Points on a hilly landscape, in no order, each with its height.
A ball rolls from a point to the lowest of its 2 nearest points, and stops where none of them is lower. Distance is the straight distance between rows; heights are no part of it.
Dobu (h 47.7): [162 151 171 164 153  86 159  98 150 138 150 131 106 101 135 152 147 150
 131 134 190 157 104]
lak (h 27.6): [144 138 166 102 132 102 134  82  98 109 109 139 191 140 121 190 122 177
 114  83 130 138 104]
Gegoz (h 14.9): [129  93 124 139 129 130 151 135  71 115  64 148 117 140 100  95 138  91
  96 170 183 121 144]
lisof (h 29.8): [107 115 122 126 131 123 140  54 129 116 123 123 174 146 123 158 131 197
 132  63 142 127  63]
ripoz (h 41.4): [146  96 103  89 113 102  94 152 171 173 155 108 169  81 103 179 176 146
 101 143  87 175 163]
feru (h 58.6): [ 83 119  79  63 178 138  91 165  91 152 122 106  95 113 167  75 111 104
 107 130 102 143 150]
lufat (h 53.4): [136 116 153  85  98 108 124 105 140  71  80 138 182 108  99 131 113 148
 114 139  64 124 145]
kep (h 30.9): [129 119 121  99  51 109 164 127 117 127 173 123  54 170 126 144 138 142
 144 174 101  80 117]
muro (h 56.2): [102 128 114 104  97 147 110 136  81 113  87 136 143 156 108  86 107 142
 115 107  81 118 144]
nefal (h 18.2): [143 119 138  92 199 142 131 180 132 103 124  77 194 140 135  87 153 168
 145  73 131 155 148]
Tiruz (h 24.1): [172 140 173 102 162 183 115 168 160 117 129  98 194 154 101 113 155 165
 137  91 106 143 160]
kelu (h 66.0): [156 105  73 120 121  84 141 108 103 181 116 148  74 131 121 134 122  74
 125 160 119 111  94]
gobit (h 41.5): [201 120 179 129 161 104 113 141 146 110 125  86 130 120 113 175 100 104
 118 140 164 162 112]
bapu (h 38.4): [ 83 109 120 154 114 142 143  64 201 151 144 147  73  70 138 146 157 146
  82 131 146 178 142]
Tono (h 71.4): [104  88 136  87 137 145 102 122 156 120 133 173 166 164  83 150 119 117
 146 146  81  88 138]
mer (h 43.0): [180 126 163 153 140  39 131 162 116  73 127  95 135 108 127 134  96  90
 132 140 146 143 116]
Zilin (h 55.5): [ 81 162  91 113 125 100 103 130 116 159 133 144  92 121 157  70 134 100
 165 136 138 129 138]
rap (h 17.9): [113 152 180 177 117 127 146 131 165  93 136 150 125  79 169 142 116 139
 140  88 131 114 139]
konan (h 26.5): [ 95 128 121  99 167 169 137 171  51 156 140 105 146 150 153  86 145 148
 127 139 178 139 118]
des (h 51.2): [133 130 186  99 118 131 108 107 118  92  96 171 205  75  56 102 111 145
 126 153 100 117 185]
Pora (h 25.5): [108 116 123 135  92  74 119  72 111 155 103 147 116 174  90 117 123  85
 182 137 132  81 128]
doza (h 57.0): [ 99 144  83 117 175 122  96 153 102 129  88 129 116 126 126  56 116 100
 143 116 117 135 164]
radal (h 44.5): [176 149 152 173 158  92 135 169  90  74 135  94 120 139 125 110  69 119
 132 135 167 121 145]
Tosop (h 19.9): [162  94 113 163 119 161 157 151  83 128 103 121 134 178 101 106 132  85
 118 174 200  93 123]
gab (h 69.5): [119 154 136 125 191 168 138 136 163 156 193 178 109 110 141 140 131 102
 150 156 150 127 110]
masel (h 19.3): [ 80 180 201 183  93 123 176  79 172 131 143 152 119 111 158 127  94 133
 156  74 123  81 122]
sase (h 17.3): [105 108 101 152 105 124  94 135 124 120  59  71 155 133 146 133 141 105
 155 119  89 161 113]
zomet (h 63.7): [132 162  87 138  62 139 169  98 147 189 159 162  83  79 175 160 150 122
  89 146 138 138  93]
Ginu (h 31.4): [ 95 128 124 125 178 143 160  78 146 135 149 148 138 128 133 200 152 187
 150 107 124 137  58]
zar (h 69.0): [101 137 107 153 151 158 149 125 139 132 196 168  95 144 135 103 121 113
 167 152 163 114  79]
zuzev (h 32.8): [115 173 128 108 153 166  78 159 191 140 171 193 127 127 118 121 132 120
 142 119 109  86 178]
Ravuz (h 28.4): [117 137  90 136 155 174 152 144  78 161 130 143 132 172 125  75 149 138
 157 147 160 120  94]
Puba (h 40.0): [ 83  91 131 162 111 123 156  79 183 130 151 144 114  83 124 165 188 185
  78 121 118 129 168]
Peler (h 39.5): [173 150 186 153 154 165 127 127 124 139 101  78 109 131 141 154 121 115
 127 142 192 187 113]
div (h 20.2): [154 126 107 101 158 120 147 155 122 105 129  90 150 108 185 123 156 162
  99  99 160 148  99]
tefeb (h 19.6): [ 89 133 141  86 151 186 134 155  96 102 122 134 142 127 157  96 139 153
 104 130 187 119 147]
nub (h 23.9): [151 113 125  68 102 123 104 124 155 131 103 108 118 142 128 129 163 118
 125 164 147 164 175]
busem (h 62.1): [123 137 126 128  87 141 175 136 149 142 109 176 114  95 148 186 172 105
  91 157 121  89 147]
mago (h 36.2): [180 160 125 133 175 164 138 103 118 149 129 128  99 117 126 155 100 143
 129  96 145 151  64]
vef (h 18.9): [131  74  96 114 111  93 130  99 151 122  83 132 104 117 138  99 168 110
 125 145 146 138 148]
Rem (h 23.3): [162 128  97  84 163 109 107 189 140 114 126  76 177 117 160 101 145 165
 112  86  96 149 133]
neb (h 46.6): [156 156 156 157 144 124 114 146 102  96 141 129 132 138 105  74  80 150
 122  83 155 120 152]
Gom (h 15.4): [ 92  88 118 142 139 138  70 145 137  92  61  66 186 105 146 136 104 111
 120 122  62 199 127]
fal (h 50.8): [126 172 148  69 175 150 111 135 165 169 204 141 112 138 123 103 164 145
 143 138 189 122 165]
zoga (h 70.5): [ 83  87 117 134 170 183 111 102 171 118  89 153 127 121 126 169 123 149
 150  77  73 151 105]
Fipi (h 68.4): [ 97 116 116 147 133 119 164 103 155 127 160 175  81 113 134 112 125  95
 146 139 134  84 106]
Sasi (h 15.9): [154 125 129 162 139 148 101 190 108  80 110  75 155 140 149 127 102 120
 119 100  80 149 121]
sef (h 25.3): [155 134 126 138  76  80 114 130 118  58  87  86 224  94 132 132  69  98
 117 121  65 120 116]
genu (h 58.4): [105 113  61  81  98 130  91 158 102 120 124 123 121 136 154  96 107 136
  98 137 102 129 133]
lav (h 70.3): [ 66  97 128 139 192 193 121  82 152 139 131 196 119 119 113 167 121 130
 140  94 119 131  92]
vid (h 70.9): [ 93 101 133 116 125 158  98 108 182 111 117 142 151 151 114 152 124 121
 132 102  85 135 128]
luf (h 34.7): [153 148 134 111 145 167 155  97 103 128 172 143 110 150 130 181  90 148
 117 106 156 117  49]
lezip (h 28.1): [163 130 128 218 172 106 145  77 111 106  93  76  87 128  94 112  90 116
 146 111 132 170 109]
fatu (h 69.9): [111 112 115 118 224 199 111 139 167 163 154 159 112 116 128 154 115 100
 144 116 115 135 103]
tef (h 28.5): [ 99  90 155 134 122 118 121 101 118 135 134 128  98 194  78 119 123 100
 187 174 156 112 115]
sez (h 22.8): [161 143 105 113  87  70 105 137 113  69  72  70 191 116 113  99  82  95
 151 166  32 129 129]
geruf (h 56.3): [126 178 131  75 113  95 137 108  90 128 113 166 105 132 126  97 118 147
 109  97 149 112 155]
Tib (h 49.0): [151 148 189 145 128 124 114 129 114  75 103 171 169 121  79  95  96 150
 105 112 120 111 190]
zus (h 55.0): [123  88 134  79 123 108  98 135 149  68  99 116 150 109 125 117 132 164
 100 121 106 134 147]
lenef (h 12.8): [157 115 136 142 138 148  95 194 142 105  94  80 182  85 159 161 112 111
 102 118  46 187 140]
Lup (h 54.2): [115 159 100 103 159  86  75 138 136 163 157 135  93 117 134  85  78  88
 148 144 177 122 120]
Navuf (h 18.5): [149 140  87 131 152 126  81 187 100 100  92  76 139 144 146 125  45  95
 120 115  80 149 124]
doloz (h 31.5): [130  75 105 151  74 105 122 112 137 141 152 119 100 150 115 125 141 107
 152 173 148 108 106]
badu (h 66.8): [163 128  61 128 144 112 159 155 100 157 138 155 100 123 148  97 144  87
 146 148 134  93  88]
Kudek (h 62.8): [107 142 118 116  49 141 183  81 162 185 111 164  87  97 164 181 160 108
  91 145 137  76 122]
Gela (h 7.3): [133  94 101 135 107 120 135 136 116 103  77 106 145 127 134  70 175 107
 112 165 230 130 162]
Rig (h 64.4): [127 108  90 169  51 127 146 110 150 172 142 134 135  95 161 183 153  99
 103 113 122 126  98]
dut (h 35.9): [131 147 100 183  98 149 125 118 167 152 144 164  95 114 137 104 146 123
 125  99  86 139 117]
Nar (h 52.7): [133 168 162  80 178 110  99 152 152 176 158 125  98 115 132  80 129  99
 154 130 173 130 164]
fav (h 34.5): [121 161 115 129  74 152  83 130 164 142 180 168 123 139 133 122 123 134
 121 102 110 102 143]
Noz (h 22.6): [ 87 148 149 146  53 152 198  99 127 135 191 119  80 144 150 118  90 166
 137 118  88  61 116]
fakip (h 30.5): [163 147 115 172 201 112 113  96 116 133 119  74 110 172  78  86  96 136
 169 122 170 159 123]
Pitin (h 10.3): [103 109 142  79 203 184 129 168 109 105 127  84 168 139 129 103 125 151
  93 110 146 160 149]
mot (h 15.7): [120 157 136 150 111  97 153 124 135 101 142 120 128  86 189 126 137 150
 111  84 157 131 106]
tonom (h 49.3): [147 111 136 162  99  74 156  89 132 136 182 128  88  80 139 115 165 159
 129 130 155 151 100]
Tuzam (h 58.8): [103 160 148  95 125 125 146 128 106 128 131 182 126 148 119 136 146 132
 135 139 128  77 128]
Vobo (h 37.7): [150 168 143 140 151 157 118 114 116 140 120 109 104 108 151 148  80 106
  93 119 177 165  95]
Zate (h 52.0): [136 141 141  76 135 111 123 114  65 101 109 139 130 140  92  83 117 181
 112 110 123 135 167]
lukuz (h 44.0): [ 96 136 167 117  90  95 102 107 134 145 171 130 149 136 116 154 164 182
 132 133 147 151 162]
kor (h 32.9): [119 139 111 115 124 172 175  86 132 145 123 137 137 146 166 169 141 145
 133 114 153 115  57]
Vuba (h 28.2): [150 162 142 124 152 189  98 158 172 132 154 146 181 143 119 165 163 172
 132  96  59 137 151]
los (h 19.7): [138 111 103 140 109  79  87 135 114 122  81  95 173 136 102 112 113 104
 166 129  62 144 138]
lolu (h 60.0): [110 136 181 129  81 126 148 149 112  83 123 139 114 158 148 136 124 115
 126 141 144  84 137]
Kis (h 26.4): [103 111 130 139  82 132 205 108 114 142 155 122  56 161 138 140 141 161
 117 148  75  86 116]
nisov (h 24.0): [149 120  85 162 140 197 141 144  96 126 111 102 119 187 107  86 119 112
 125 140 164 119  93]
poked (h 34.6): [109 119 114 122  19 121 156 103 141 145 166 130 116 149 131 122 138 137
 148 149 130  72 128]
ris (h 20.9): [129 139 104 154 148 120  92 168  94  85  71  88 121 165 119 131  55  63
 142 152 121 122 144]
Samo (h 24.2): [140 123 118 147 199  92 121 158  79 111  91  56  97 143 102 103  88  85
 157 168 138 146 153]
Vepe (h 34.8): [126 130 130 128  95 151 119 171  67 140 130 118 160 133 141 139 146 137
 118 141 122 149 145]
Busel (h 60.8): [128 122 170 156 105 140 145 160 147 116 139 151 165 156 144 173 153  94
 144 164 165 101 134]
gotu (h 26.7): [138 116 120 199 192 100 148 114  89  94  62  78  71 133 122 141  94  88
 154 156 123 155 122]
tet (h 31.3): [142 124 156 153 143 105  98 103 118 155 120  99 125 175  76 111 122 113
 171 144 171 146 122]
Defa (h 37.1): [ 93  96 129 179 141 155 110  90 165 145 144 149  74  86 123 111 125 123
 121 119 118 164 119]
Geb (h 14.3): [115 113  87  85 110 102 130 134 122 117  69 133 157 120 142  69 174 128
 127 137 164 118 163]
tevad (h 61.4): [159 122 134 143 116 126 150 158 143 133 128 175 174 133 114 181 178 118
 119 154 114  92 135]
zater (h 41.9): [ 75 128 166 153  71  79 135 105 139 125 171 143 125  92 136 167 155 187
  93 110 126 133 157]
gan (h 64.9): [147 127 128 148  85  94 138 133 138 150 140 123 101  87 165 189 142 111
 117 137  85 144  96]
sopof (h 46.2): [147 153 194 137 142 119 138 119 129 154 151 135 129 133 114 165 168 167
 145 141 155 144 129]
gipul (h 31.6): [147 119 117 129 138 177 116 193  48 161 168 111 177 158 131 113 148 136
 118 124 153 143 122]
Gugot (h 65.4): [163  93 105 149  95  62 161 126 119 163 135 149  70  99 134 167 140  78
 123 154  78 118 115]
ladob (h 67.7): [133 111  81 164 114 125 147 128 138 154 131 160 103 133 117  53 136  99
 137 125 152  96 121]
busil (h 44.4): [165 115 113  73 145 101 116 157 176 166 181 107  99 107 127 148 165 148
  97 137 118 146 169]
ripa (h 25.2): [132 121 174 134 141  85 157 100  95 102 105 146 147 100 118 177 121 132
 116 110 147 128 112]
vuto (h 22.7): [154 115 104 128  97  87  86 100 132 156  92 116 138 165  83 143  85  75
 164 154 105 125 126]
lunud (h 20.4): [ 90 148 186 152  84 137 181  79 175 136 168 148  92 136 129 153  62 174
 151  90 105  61 124]
gubu (h 47.9): [155 125 126  69 148 140 116 167 148 122 207 116 120 141 136 100 147 155
 106 123 161 129 158]
med (h 30.7): [ 95 175 131 107 130 203  93 143 159 139 122 183 169 139 114 146 156 157
 122 117  80 113 182]
Dol (h 38.3): [137 122 119  97  99 137 117 160 108 144 142 126 172 105 121 164 178 153
  82 161  75 152 159]

Call two points neighbours if one is among the 2 nearest of the other. Go from one point of each pair to the other, from neighbour to neighbour, staying as low as possible. Name the highest point that can't be avoided.
mot, Gela => Ravuz
Zate, Gela => feru
lenef, Pitin => poked
Pitin, mot => Rem

Write out the way that a ball takes from each point below.
vid => zoga > lav > fatu > gab > zar > Fipi > ladob > badu > kelu > Gugot > gan > Rig > zomet > Kudek > busem > tevad > Busel > lolu > Tuzam > geruf > Zate
lufat => des > Tib > neb > radal > mer > gobit > Peler > Vobo > mago > luf > kor > Ginu > lisof > lak > ripa
fakip => lezip > gotu > Samo > ris > Navuf > Sasi > lenef
tet => tef > Pora > vuto > los > sase > Gom > lenef
